Each row is a point on a tangle of strands that fork, close into loops and nearly touch. The rows are in no order.
(in the rows, 128 means zero)
Two points are linked if the straight distance between their rows is under 107. Some points are linked to none.
Z_686: [147 136  83 130 125 123 163 126 124 134  76 101 129 148 153 132 148  96
 111  80 135 118 155 140]
Z_340: [153 192 124 133 182 181 106  97 139 175  98 156 139 156 135  91 113 120
 146 119 120 161 157 138]
Z_408: [106  82 139 109  95 121 160 132 119  92 114  80 141 100 106 172  98 146
  88 147 121 144 157 106]
Z_462: [181  76 126 143 129 151 107 161 133  95 128  95 105 119 136 111 143 155
 134 134 152 141 147 161]
Z_319: [ 96 210 126 136 176 151 168 119 156 154 112 149 175 147 124 167  88 140
 134 130  73 190 136  94]
Z_162: [133  78 106 146  94 119 126 146  99 149  97 109 112 110 119 124 153 128
 110 108 109 121 136 120]
Z_139: [ 91 100 166  95 139 112  95 158 137 139  98  97  77 151 102 125 122 153
 203 130 137 154 110 128]
Z_48: [102 179 156 158 196 154 141  87 151 161 161 160 128 143 113 158 151 111
 164 106  68 158 147  75]
Z_622: [141 124 109 160 120 123 177 152 149 168 132 122 133 112 130 100 202 127
 107 141 117 141 119 127]
Z_295: [177 117 143 147 177 163 101  99 134 132 142 121 125 116 162  75 114 134
 132 101 129 117 148 114]
Z_223: [ 93 199 124 155 147 147 142  93 159 182 118 199 155 136 137 109 154 107
 140 128  80 135 125 110]
Z_783: [141  76 146 154 112 152 153 113  91  88 179 108 109 121 153 171 180 132
  81 104 122 104 128 157]
Z_777: [135  80 121 150  96 156  63 169  83 116 165 120  63 162  66 169 133 110
 149 168 108 141  78 176]
Z_477: [ 77 121 104 103  76 105 111 156 106  91 116 113 119 117  97 166  80 136
 131 121 134  82 117 134]
Z_11: [114 196 128  99 167 127 149 113 147 142 136 109 190 171 117 113  61 100
  87 123 154 121 131 142]
Z_168: [ 73 165 151  77 108  79 116 125 162 124  90 199 142 118 162 169 100 193
 126 136 112 141 131  99]
Z_292: [132 102 159 124 117  99 137 173 166 168 114  89 112 137 113 121 164 149
 129 142 155 162 110 117]
Z_712: [102 123 161 151 127 110 139 116 115 147 131 152 127 128 175 119 167 135
  99  92 122  92 107 149]
Z_361: [140 139  65 104 126  87 138 177 124 105 160  82 163 113 138 127  80  77
  93  99 164 105 135 145]
Z_810: [ 65 138 115 111 132  87 111 161 135 142 148 126 159  63 143 104  86 140
  93 104 110  90 109  98]
Z_603: [112 158 135 111 205 151 179  61 135 153 147 155 151  95 108 148  81  68
 125 165  96 122 144  71]
Z_290: [ 75 144  94 108  87  93 124 149  95  77 164 117 112 148  92 150 106 143
 164 166 174  81  87 178]
Z_217: [121 139 125  96 122 127 154 105 156 174  74 142 147 145  94  89 138 119
 142 138 109 165 163  80]
Z_828: [ 97 166 139 102 141 139  89  98 144 136  81 105 100 174 111  91 111 133
 177 116 142 155 139 148]
Z_933: [186 106 129 142 149 131 146  98 109 145 174 107 146 152 147  83 152  82
  94  85 158 132 137 150]
Z_507: [ 94 192 118  90 152 128 145 135 152 123 114 100 170 135 126 104  73 121
 128 141 152 120 142 127]
Z_630: [135 141 161 159 152 125 144 100 130 196 136 135 160 123 122  79 159  99
  92 118 117 128 120  84]
Z_449: [135 123 119 116 107 110 151 156 177 178 125  74 128 137 103 111 149 102
 128 143 161 174 121 120]
Z_64: [106 133  79 121 114 128 166 146 142 134 116  82 140 132 133 127 125 121
 115  94 139  92 147 139]
Z_827: [ 84 135 126  64 142  95 140 161 175 117 119  97 149 116  90 131  92 147
 159 171 125 161 147  88]
Z_882: [ 78 203 176 141 154 172 118  74 183 162 189 182 141 125 128 131 115 144
 132 123  67 157 131 101]
Z_77: [111 118  98 104 115  84 184 205 135 114 113 105 130  96 119 167 124 149
  99 168 160 133 115 112]
Z_43: [ 68 132 139  99  82 102  93 127 161 133  84 139 108 125 127 106 142 162
 179 126 134 142 130 131]
Z_883: [162 134 171 158 187 124 144  82 133 107 119 182 122 106 117  97 186 103
 162 142  88 139 162  58]
Z_689: [103 103 137 126  70 116  89 161 114 146 101 181  68 132 147 157 117 155
 149 119 157  96  90 125]
Z_683: [114 110 116 114  85  83 156 113 110 107 140  43 117 124  78 141  83 105
 149 167 141 149  90 139]
Z_723: [189 110  98 153 127 129 113 103 112  61 130 130 161 124 145 110 148 187
 114 157 147 116 151 160]
Z_559: [142 124 183 154 156 141 180  69 115  99 137 137 135 127 153  92 189 144
 133 126 117 148 153 116]
Z_302: [196 134 100 130 131 126 115 128 124 137 129 107 141 128 120  58 139  90
 130 147 171 127 150 153]
Z_852: [128  97 190 105 100 122  87 107 112  91  97 135 110 150 132 101 114 172
 151 142 152 144 121 147]
Z_745: [124 122  86 106 115  95 142 193  99  82 135  84 144  89 117 135  83  97
 106 138 166 114 123 148]
Z_348: [146 176 157 169 227 110  86 110 148 144 128 193 141  99 137  87 160 160
 157 130  65 174 129  70]
Z_912: [120 169 119 143 174 125 167  94 147 213 125 142 155 115 109 104 136  60
 120 134  98 106 130  84]
Z_208: [ 97 163 113 113 118 115 137 162 131 136  94 121 128 140 139 143 115 145
 116 104 151  76 125 131]
Z_832: [120 163 148 127 189 105  74 109 161 152 114 206 136 110 164  92 154 142
 148 107  63 186 143  91]
Z_267: [ 95  91 140  93 100 105 150 107  91 104 134  70  90 147  79 155  95 124
 164 146 144 129  70 160]
Z_79: [165  97  73 161  82 110  86 178 104 122 112  69 102 150 110 160 154  92
 123 154 126 163 114 155]
Z_192: [129 142 200 143 135 155 137  53 133  85 123 167 142 130 172  97 158 154
 123 131 108 142 136 124]
Z_551: [126 138  91 116 110 135 205 131 165 129 143 106 158  93 120 136 136 142
 117 164 118 144 161 101]
Z_817: [149 121 154 166 158 116 115  83 130  77 143 182 129  78 139  92 187 135
 173 137  93 129 146  66]
Z_761: [149 116  98 101  97 131 151 122 135 136 174  71 155  87  96 101  78  87
  96 156 152 144 139 108]
Z_902: [ 57 175 153  97 117 127  73 106 179 141 123 142 137 120 123 128  71 153
 136 114 107 153 136 112]
Z_813: [ 67 138 158  95 148  84 131 129 135 119 105 174 148 106 168 165 101 183
 105 117 103 120 124  78]
Z_21: [152 127 178 126 154 149 203  54 136 139 115 140 151 134 146 116 157 122
 135 148 113 156 162  87]
Z_154: [ 67 210 111 123 160 119 157 133 154 124 111 160 180 109 148 104 103 146
 117 132  87 134 132  98]
Z_71: [101  80 168  84  74  95 112 105 101 114 114  91 109 148  81 142 115 142
 160 140 134 158 101 129]
Z_567: [114 127 129 127 109 117  88 124 139 128  74 165 135 120 141  71 173 157
 175 140 121 150 152 123]
Z_758: [ 98 157 129 133  85 121  86 111 136 160 116 150 140 134 138  76 147 118
 135 110 121  97 127 142]
Z_256: [ 76 125 144 129  99 116 101 150 147 150 104 192  96 112 174 172 127 151
 130  89 128  81 101 124]
Z_921: [113 141 146 121 165 149 210  57 156 129 146 151 152  99  99 143 133  73
 141 157 103 115 167  63]
Z_189: [198  57  98 147 118 127  75 178  94  85 159  99  99 159  96 156 124 107
 113 143 132 145  93 191]
Z_106: [ 83  95 132 128 125 116 160 121 114 112 131 127 144  95 156 167 123 144
 108 101 103  88 127 102]
Z_102: [113 167 119 133 124 143 184  68 123 130 151 142 154 103 130 117 154  96
 135 112 115  81 159 110]
Z_440: [216  95  95 135 138 109 102 176 125  89 126  92 108 130 126 141 134 154
 131 154 181 128 104 171]
Z_908: [130 128 100 123  83 133 127 112 114 137 202 104 180 138  97 105 110  98
  80 118 137  94 135 149]
Z_494: [125  83 158 126 137 107 194 115 146 137 111  95 135 111 150 158 147 127
 102 100 114 156 145  80]
Z_107: [189  63 102 167 137 169  77 132  75  71 144 122 118 108 150 156 127 143
  95 136  89 117 128 152]
Z_405: [121 107 139 144  92 116 107 143  99 147 164 136 146 131 133 112 167 130
  99  82 127  85 105 180]
Z_968: [110 111 115 120 126  94 148 176  92  87 127 108 154  79 138 108  86 127
  90 148 151 133 138 118]
Z_971: [126 175 146 146 164 121 122 163 151 172  80 118 135 156 138  91 162 141
 123 127 130 148 108 143]
Z_436: [160 131  92 118 111 134 158  95 142 182  94 123 126 128 112  92 148  89
 135 141 140 158 163 105]
Z_860: [114 151 138 118 149 173 106 114 156 153  97 122 122 146 155 101 111 140
 150 100 128 150 157 123]
Z_879: [ 99 103  78 144  57 132  98 147  82 100  90 137 106 149 105 225 111 124
 119 172 106 110 128 136]
Z_941: [121 107 108 112 107  92 129 164  54 102 139 110  74 143  84 200  61 111
 134 154 148 104  86 122]
Z_571: [ 97 205 142 157 168 137 137 126 146 205 121 148 162 143 124 121 125 125
 105 106  80 131 100  98]
Z_819: [130 129 160 146 136 153 111  89 121 150 204 143 138 125 141  76 166  97
 115  96 124  85 147 136]
Z_268: [107 139 158 104 171  97 151 164 121  97 110 121 152  98 146  93  89 140
 102 161 141 164 145 107]
Z_719: [121  92 149 107  70 153  92 127  84 102 142 138  71 164  98 182 101 153
 162 144 151 103 109 175]
Z_5: [162  85  80 151 107 127  81 185  97  89  93 111  63 137 117 170 149 145
 181 184 142 148 131 159]
Z_607: [153  77 157 115  85 144  79 130  90  83 124 114  95 147 101 120 115 162
 166 142 144 125 111 183]
Z_150: [ 67 163 153 129 184 100 163 115 155 138 129 151 152 120 145 164 155 144
 113  95  75 119 119  59]
Z_591: [159  86 141 137 128 164 101 132 126 115 121 119 120 106 137  84 129 136
 143 101 126 133 157 142]
Z_853: [ 94 224 148 167 204 165 154 116 164 135 157 143 133 127 118 176 117 107
 160  92  66 138 139  78]
Z_282: [124 114  91 141  89 146  89 130  48 128 129 168  39 164  87 181 126 121
 176 163 122 118  85 141]
Z_309: [127  82  92 137  76 149 118 152  72 110  98  90 101 149 112 217 122 101
  95 138 113 129 129 148]
Z_466: [127 209 123 160 211 165 153  99 133 178 161 128 150 143 122 153 100  69
 104 103 103 121 115  99]
Z_159: [145 172 149 160 194 151 119 138 157 168 102 168 146 153 142 104 152 183
 132 134  93 205 114 119]
Z_716: [168 118  81 124 150 136 125 102 135 162  77 128 141  93 123  68 152 100
 152 137 124 150 178 102]
Z_474: [137 196 135 157 185 177 124  75 136 191 118 207 138 143 118 108 149 103
 150 147  86 153 144 121]
Z_593: [ 91 232 127 168 193 147 164 130 150 156 138 165 188 143 111 150 106 137
 109 145  77 149 102  93]
Z_385: [ 92 134 186 125 117 148  84  99 165 193 162 152 145 120 135  83 132 132
 117 113 103 139 136 105]
Z_563: [146 130  87 127  84 106 144 171 165 142 142  67 114 129 103 136 141  92
 113 139 152 154 111 150]
Z_867: [136 104 159  95 103 123 145 128 100 120 107 119 135 178 144 155 111 142
  85 104 172  91 123 161]
Z_376: [127 159 114 117 168 144 157 169 132 125 179 119 171  81 151  78  92  92
  96 130 132 105 137 122]
Z_496: [171  53 138 171 141 142 104 108  65  69 128 142 116  87 157 144 146 168
 103 125 104 110 127 126]
Z_338: [113 142  82 111  74 114 124 126 123 116 140  69 135 158  78 107 121  82
 156 136 151 117 144 160]
Z_922: [110 152 118 110 107 115 138 126 130 156 169 100 189 118 111  90  87  99
  86 117 145  81 129 126]
Z_91: [154  92  93 137  77 106 106 176  62 124 158 132 110 205 109 204 132  99
 102 141 162 103  99 177]
Z_360: [127 155 136 146 147 153 174  60 138 139 137 165 128 102 102 131 170  58
 143 146 111 101 163  82]
Z_470: [143 116 151 136 111 114 141 132 132 188 145  91 153 125 125  83 142 105
  68 108 132 128 118 114]
Z_157: [113 165 120 121 161 128 149 138 160 169 196 112 164 105 135 113  87  89
 104 117 124  78 123 103]
Z_749: [ 63 153 141  95 100  76 101 174 130 103 138 142 143 100 114 113  79 154
 128 150 153  92  74 143]
Z_790: [ 87 177 129  96 109 101 108 100 150 175  84 163 164 139 103 113 130 138
 144 130  88 164 151  87]
Z_595: [ 95 187 140 137 111 162 158  51 146 118 183 171 166 120 147 119 156 103
 126 125 104  80 142 133]
Z_779: [161 138 149 142 167 144 116  62 134 150 102 183 162 113 131  63 138 127
 134 176 115 141 149  95]
Z_684: [ 94 122 115 121  79 117 128 133  84 106 147 135  69 157 109 193 122 143
 194 172 165  97  90 169]
Z_28: [163  70 120 143  90 127 125 174  61 129  95 126  62 174 104 209 118 122
 144 168 138 165 102 115]
Z_873: [100 112 128 119  74  88 140 148  54 134 145 141  79 140  78 185  85 134
 156 162 146  96  53 107]
Z_277: [137  81  99 127  88 116  97 148  61  89 148 125 106 212  95 176 113 113
 107 116 145 122 117 201]
Z_146: [100  98 164 115 128 106 117 185 143 180  88 123  96 134 122 161 138 164
 126 120 150 122 113 114]
Z_193: [169 136 110 145 124  94 100 159 134  97  99 127 128 112 119  93 153 182
 156 169 162 128 107 147]
Z_976: [147  96 115 122  57 129 154 113 136 135 150  68 143 111  91 133 115 101
  93 160 132 153 153 122]
Z_475: [143 106 129 141 140 105 101 122 158  83 133 175 130  73 160 101 181 184
 164 136  80 135 143  91]
Z_583: [161 107 158 122 143 169 130  43 118 148 147 170 139  97 126  71 141 100
 124 163 121 131 167 100]
Z_273: [160 175 103 109 170 178 162  89 169 157 165 137 154 177 150 121 112  70
 123  88 149 115 163 155]
Z_742: [111 104 170 155 134  95 110  99 109 129 110 157 122 103 167 118 189 122
 123  78  95 109 106  99]
Z_226: [132 141  90 115 112 137 188 118 153 163 163 108 158  94 116 115 128  92
 108 155 136 117 147 100]
Z_640: [214 116 102 129 142 153 145 157 184 128 118  91 113 114 148  91 151 111
 134 128 158 179 139 130]
Z_406: [ 62 186 115  98 125 103 102 142 145 117  99 108 115 162 133 134  82 137
 152 125 147  88 116 163]
Z_584: [125 152 141 136 159 169 179 127 188 169 149 137 142 133 144 108 179 118
 143 127  90 149 157 101]
Z_513: [121  65 159 120  78 106 105 149  87 131 111 100  99 137  78 157 128 142
 128 159 128 155  89 131]
Z_435: [153  52 149 123  97 104 119 166  87 137 110 121  59 137  82 182 138 143
 163 170 126 184 101 119]
Z_346: [137 122 103 140  58 138  56 120 103  99 138 160 133 116 134  93 155 121
 139 112 119  99 136 183]
Z_283: [142  92 107 145  72 157  49 134  96  75 132 162 107 105 149 136 139 152
 134 119 106 101 129 177]
Z_481: [ 90 106 171  85 118 105 121 150 140 146 118  65 140 122  90 123  62 124
 126 130 140 144 125 106]
Z_140: [100 125 143 129 106 127 176 107 147 123 133 134 156 115 128 128 167 168
 115 144 116 133 147 114]
Z_422: [ 48 167 141  88  97  88  88 117 162 114 107 132 123 120 106 123  95 154
 178 132 114 134 113 116]
Z_525: [164 124 103 130 147 124  69 145 134  75 140 138 145 105 155 104 115 171
 138 107 152  75 117 172]
Z_464: [208 101  76 159 136 119 107 106  94 133 154 124 153 111 113  66 140  96
 103 147 149 120 150 147]
Z_38: [147 119 108 102  83  86 161 160 146 129 161  53 119 145 112 161 121  99
  94 128 192 158  76 150]
Z_425: [141 153 129 136 197 146 209 101 178 135 116 103 117 129 152 160 155  68
 124 100 109 146 127  80]
Z_446: [133 136 131 126 125 103  83 144 156  89  78 158 124 115 153  84 142 185
 173 161 136 134 121 139]
Z_56: [145 156 142 120 118 117  83 104 111 110  77 134 150 175 135  65 134 140
 139 123 160 130 132 166]
Z_219: [146  74  86 131  83 152 132 151  96 114 137 105 104 152 132 221 102 108
  87  98 137 117 135 163]
Z_663: [154 105  80 143 119 111 118 147 118 131  64 109 129  99 133  88 170 133
 139 124 128 142 159 119]
Z_316: [110 125  88 141  74 141 120 139  66 123 187 153  45 181  83 194 105 126
 172 160 129  99  69 159]
Z_751: [162 170 133 151 161 148 121 136 155 144 125 170 155 136 158  51 172 138
 127 145 121 118 123 139]
Z_517: [179  96  77 136 112 125 130 134  96 111  83  89 118 153 149 133 135 101
 110  91 165 141 150 165]
Z_823: [108 153 133 128 188 133 145 128 169 180 128 104 147 121 125 132  83 103
  89 100 103 150 130  71]
Z_149: [154  88  87 158 111 126  77 188  89 135 133  93  65 154  83 170 151  83
 142 187 107 148  67 163]
Z_410: [170 111 112 124 116 148 193 125 166 126 117  99 115 126 167 153 166 118
 105 101 162 177 123 121]
Z_274: [ 61 120 157 109 110 108 102 155 155 160 134 132 143  90 133 131  93 154
 108 105 105 105 117  97]
Z_499: [101 103 162 115  97 110 134 132 131 174 147  83 155 113  87  87 112 130
  94 128 127 139 122  99]
Z_303: [ 90 129 116 141 125 132 163 117 113  81 165 105 155  70 143 150 104 145
 106 126 107  85 145 105]
Z_96: [136 100 145  99 112 138 110 158 127 123 117  85  87 164 123 136 109 114
 161  88 165 111 121 177]
Z_248: [126 130 155 136 141 147 104  96 124  95  73 170 116 135 203 134 148 171
 135  82 134 121 127 139]
Z_854: [175 118 113 125 134 139  57 130 137  75 118 109 124 120 127  90  87 175
 169 105 152  93 133 152]
Z_111: [196 120 108 149 132 158 152  91 138  92 127 137 156 115 152  77 156 146
 129 169 143 128 171 143]
Z_905: [150 184 130 162 208 163 160 129 138 156 128 148 138 170 155 126 171 100
 138  80 102 142 121 138]
Z_561: [157 115 121 147 146 136 181  88 133 152 176 100 141 123 140 119 159  70
  88  91 134 108 138 110]
Z_826: [ 88  87  98 126  60 127 121 170 123 140 111 134  90 114 104 186 148 159
 148 156 132 129 142 127]
Z_16: [174 155 134 147 193 138  72  86 113 142 163 161 152 133 159  52 116 103
 134  95 131  91 135 132]
Z_991: [121 192 107 104 193 144 179 146 176 142 108 130 168 128 130 146  58 121
 129 156 106 176 147  93]
Z_766: [ 78 185 137 140 167 187 121 109 153 151 130 142 120 146 151 132 127 132
 129  74  95 148 153 125]
Z_378: [102 164 148 132 115 172 143  87 154 110 161 162 148 135 172 110 165 139
 130 106 123  87 143 154]
Z_407: [ 91  94 130 116 118  62 155 197 104 120 115 123 113 107  94 182  90 166
 135 167 158 121 101 100]
Z_703: [151  70 143 115 117 112 161 108 130 160 105  99 137 119 116 123 134 111
 115 112 107 181 166  86]
Z_269: [122 106 135 125  68 131 131 102 108 102 170  92 168 141 120 128 119 146
  80 133 141 101 144 169]
Z_726: [ 65 117 165 108 130  84 151 109 137 122 124 166 137  93 167 168 150 158
 120  97  85 112 123  68]
Z_613: [146  86 124 122 137 164 114 143 106 108 122 120  91 145 174 157 130 140
 126  54 147  88 152 175]
Z_996: [110 140 141  93 174 118 168 134 138 122 132 122 177  85 142 109  80 122
 103 164 108 167 160  65]
Z_136: [139 143 134 151 157 152 135  99 136  72 134 169 122 116 187  89 179 143
 150 108 127 102 156 148]
Z_284: [101 128 110 131  28 100  69 137  85 107 126 139 134 129 120 129 138 127
 119 117 130  95 105 188]
Z_619: [108 108 133 100 119  80 150 153 135  96 122  64 113 117  92 128  65 121
 157 148 159 151 105 116]
Z_885: [166 172 153 173 196 139 143 130 153 149 120 163 163 127 148  85 173 152
 121 138 101 157 114 115]
Z_880: [ 67 170 154  91 138  89 118 180 170 121 136 124 151 108 121 114  99 173
 130 159 134 121  92 122]
Z_890: [118  86 141 102  99 137 152 149 113 116 127 109 114 138 139 186  86 163
  97 116 156  83 130 135]
Z_672: [183  89 102 110 114 121 144 176 145 109 128  94  89 146 152 159 150 106
 114  98 206 168 114 185]
Z_958: [ 89  86 153  92  81 112 158 123 139 136 120 116 141 106 116 165 121 174
  99 145 120 142 148 104]
Z_721: [ 99 143 144 117 153 160 191  98 181 151 160 147 144 100 114 144 149 120
 161 138  96 138 174  69]
Z_814: [162  95  95 173  93 146 102 102  77 125 148 126 158 113 122  85 153 119
 109 144 115 125 161 159]
Z_461: [179  65 104 132 117 122  70 143  68  79 147  95 105 206  95 173 131  85
 122 145 128 169 104 209]
Z_681: [167 130  82 116 131 140 186  76 142 149 185 110 164 110 123 124 120  56
  82 149 144 115 146 119]
Z_531: [127  98 111 128  94 110 148 134  69 101 113  97  59 167  96 229  87 108
 127 166 152 146  94 123]
Z_403: [137  78 139 153  98 123  82 123 125  85 128 173 120  66 160 103 160 181
 134 134  97 128 130 127]
Z_142: [152  85 107 130 104 127 140 153 116 134 152  79 130 151 145 176 138 107
  68  90 153 110 117 169]
Z_554: [127 159 124 117 108 120 139  96 122 137  74 106 165 179 118  87 113 113
 125 112 151 127 142 130]
Z_275: [201 115 105 135 105 135 153 148 163 110 125 100 109 136 158 135 176 129
 107 116 185 172 133 161]
Z_776: [132  75 106 136  79 130 102 154 105 115  86 140  82 132 111 157 150 175
 166 152 129 151 138 148]
Z_382: [194 139 117 158 206 150 143  90 137 141 133 154 126  99 136  91 158  73
 149 127 121 124 149 114]
Z_830: [195  70 138 122 143 135  82 162  82  80 106 120  92 113 126 134  81 167
 132 119 164 100 114 156]
Z_589: [166  70 115 148 113 119 106 167  83 141 159 114 119 131 134 144 152 129
  76  90 134 113 106 173]
Z_532: [110 176 124 142 134 100 194 122 132 144 124 139 184 129 131 119 156 121
  90 126 115  89 108 117]
Z_296: [129  85 150 114  82 165 124 146 105 107 129 137  78 145 133 193 112 163
 137 126 153  98 130 149]
Z_528: [134 168  88  87 172 171 156 110 185 171 140 121 149 110 114 129  59  74
 109 141 151 115 142 101]
Z_421: [ 70 178 166 106 152 151  96  94 176 161 154 163 148 125 131 133  86 154
 124 119  78 177 159  88]
Z_611: [159  77  90 154 106 176  57 163  87  69 138 131 104 124 130 168 133 132
 114 160 101 120 142 190]
Z_114: [153 116 108 136 142 100  72 168  96 106  88 113  68 138 119 111 133 144
 198 125 160 108  91 173]
Z_794: [166 118 122 138  95 150 162  90 106 121 134 120 146 124 138  98 163 116
 105 142 138 139 170 147]
Z_845: [100 139 187 124 142 152  99  83 146 111  92 177 120 134 195 112 126 181
 122 101 110 155 135 122]
Z_553: [136 125 136 117 170 135 219 120 179 120 122  94 124 126 164 157 126 112
  97 101 138 151 115  93]
Z_196: [ 88 139  97 120  64  99  95 143  82  94 154 134 128 159  85 160 142 131
 131 138 136  86  96 191]
Z_560: [147 118 144 120  70 123  89 100  97  74  86 153 135 141 144  91 136 165
 138 147 161 125 134 165]
Z_562: [185 190 153 167 246 196 116  98 125 158 153 177 109 128 109 132 149  64
 159 145 104 120 130 133]
Z_355: [ 91 170 171 145 159 178 121 105 175 193 198 150 135 112 122 112 123 130
 120 122 105 130 127 108]
Z_792: [ 68 181 146  86  98  91 134 134 182 136  91 167 158 140 127 132 144 174
 135 142 101 151 134 109]
Z_377: [117 115 139  90 136 111 137 162 138 126 125  79  79 162 127 174  88 122
 133 103 187 116  90 144]
Z_314: [ 85 116 161 110 102 134  85 127 152 192 148 107 149 103 106  86 105 129
 126 109 107 121 146 110]
Z_734: [ 95 105 186  94 124 108 106 128 131 147  78 157 131 154 150 150 123 174
 116 105 117 166 138  98]
Z_270: [141 107 129  95 144 153 110 148 138 138 113 102 102 159 154 112 128 125
 139  59 165 110 155 173]
Z_964: [125 154 171 150 187 132 113  87 149 125 130 183 126 117 126 126 181 103
 189 120  56 160 155  63]
Z_505: [146 112 150 172 145 123 120 102  77 110 115 144 127 100 160 100 180 127
 115 104  94 112 140 100]
Z_430: [133  69 146 125  78 129  84 130 125  86 116 205  91  91 170 144 139 189
 153 132 128 123 130 135]
Z_261: [127 119  71 102 144 111 152 176 140 111 155  83 142 151 151 171  73 107
 102  57 167 100 128 159]
Z_183: [ 93 127 160 102 153 107 144 187 165 176 116  93 101 139 128 161  82 148
 111 129 173 116 102 120]
Z_910: [110  95 112 163 113 122 138 112 101 137 125 121 127  96 118 124 166 119
 131  94  91 125 155  93]
Z_775: [ 82  77 151 108  57 118 128 112 115 103 122 152 126 103 124 175 116 182
 127 136 105 135 132 108]
Z_320: [147 145 147 154 169 146 177 133 168 188 146 125 129 127 134  85 183  96
 122 112 115 136 120 109]
Z_700: [117 176 132 163 186 143 198 137 159 148 110 122 127 151 161 154 178 109
 139  91 113 129 119 122]
Z_222: [129  76 123 125  65 122 127 142 103 111 141  62 139 118  95 170  94 115
  78 166 109 153 129 125]
Z_529: [140 101 104 158  94 128  74 126  71  80 140 170  50 141  93 156 136 136
 205 189 125 128  66 168]
Z_78: [140  94 140  93  93 111 143 126 108 106 149  86 147 185 111 138  96 136
  93 115 180 119 120 179]
Z_409: [186  91  84 129  93 123 122 155 121  98 112  74  80 143 130 174 134  84
 120  86 175 161 111 161]
Z_811: [ 99 205 132 123 198 154 158 134 154 105 140 142 170 109 162 124  81 136
 111 117 100 112 135 111]
Z_307: [150 199 148 189 218 184 129 120 131 157 161 161 121 149 134 132 164  80
 155 103 102 134 125 126]
Z_954: [149 140 131 118 156 128 124 117 129 139 138 128 163 191 151  82 131  98
  99  78 166 127 158 171]
Z_871: [152  70 155 140  88 163  74 133 108  87 138 186  87 112 166 136 130 170
 139 120 135  98 122 178]
Z_176: [ 94 134 122 118 127  97 167 200 168 126 136 110 145  86 113 114 117 155
 109 180 146 134 113 117]
Z_929: [161 181 156 160 198 166 119  64 141 130 119 204 151 120 134  91 148 124
 165 169 100 143 137 112]
Z_419: [108 176  98 114 178 127 177  95 145 170 108 161 178 114 113 126  92  78
 118 149 109 124 148  70]
Z_989: [ 84 184 113  81 140 101 133 156 123  76 101 105 122 130 122 122  63 136
 154 144 164 100 122 141]
Z_789: [177 134 103 134 150 126  64 123 130 102 165 152 159 125 159  56 119 143
 136  84 132  76 151 155]
Z_442: [124 147 141 116 167 118 183 116 141 148 125  91 163 104 136 124  65  98
  77 115 129 135 138  83]
Z_981: [200  98  74 161 132 117  92 173 120  80 101 110  90 114 126 168 124 169
 150 170 142 118 121 151]
Z_489: [127 184 141 126 164 161 137  93 139 162 158 136 172 183 140 106 103  95
  91  88 144 127 147 151]
Z_334: [156 120 157 117 159 187 163  65 149 157 137 142 138 126 141 104 124 107
 131 136 123 146 169 112]
Z_718: [ 72 180 156 132 171 145 139 125 162 131 138 143 135 130 166 143 110 153
 111  95 117  96 132 127]
Z_112: [105 126 146 137 155  86  97 121 137 145  94 183 127 111 170 110 187 163
 138  99  86 155 123  94]
Z_483: [166 125 105 128 128  99  84 143 109  91 114  99 113 129 112  84 142 133
 184 145 171 113 112 181]
Z_673: [155 126 145 157 137 124 129 166 146 145 145 125 136 106 138  64 187 156
 121 144 140 130 127 146]
Z_538: [189  69 132 144 108 155  69 184  76  93 177 133  54 160  83 154 115 134
 134 153 141 133  81 169]
Z_795: [ 99 109 139 122  47  96 106 156  64 143 110 180  70 155  94 165 120 126
 155 140 140 103  70 120]
Z_788: [171 115  71 160  90 114 117 175 124 145 133  87 109 116 121 112 181 102
 114 149 147 154 126 155]
Z_152: [167 138 100 162 159 114 121  95 122  55 133 145 146 105 165  99 170 164
 130 127 130  83 130 136]
Z_934: [ 83 107 158 106  87  71 134 151  91 121 119 138  93 124  78 168  93 168
 160 176 156 108  66  97]
Z_643: [139  91 135 119 154  99  97 160 116 123  77 102  62 141 106 118 125 138
 206 130 156 152 101 147]
Z_821: [124 185 110 117 170 182 169 127 196 175 125 118 145 145 117 129  89 101
 133 139 134 153 145 119]

A fork is a point with three links, a tip a point with one. Leave the first point through the second and follow the links. Name the first fork or tip that comes.
Z_217 / Z_436 => Z_742
Z_531 / Z_28 => Z_499
Z_854 / Z_525 => Z_826
Z_48 / Z_964 => Z_283
Z_162 / Z_663 => Z_726
Z_139 / Z_643 => Z_314
Z_385 / Z_355 => Z_139

How many points has the smallest loop of links through each point below? Write 0 if it is on no loop.
Z_43 => 0
Z_419 => 8
Z_551 => 8
Z_561 => 0

A piece is two or more points that can be reached from each other along the links. Count, over all rows, the pieces, the separate loops (a circle has one, a figure eight two, a Y none), the forks (points with three links) and the tips (points with one).
pieces => 8
loops => 2
forks => 19
tips => 31
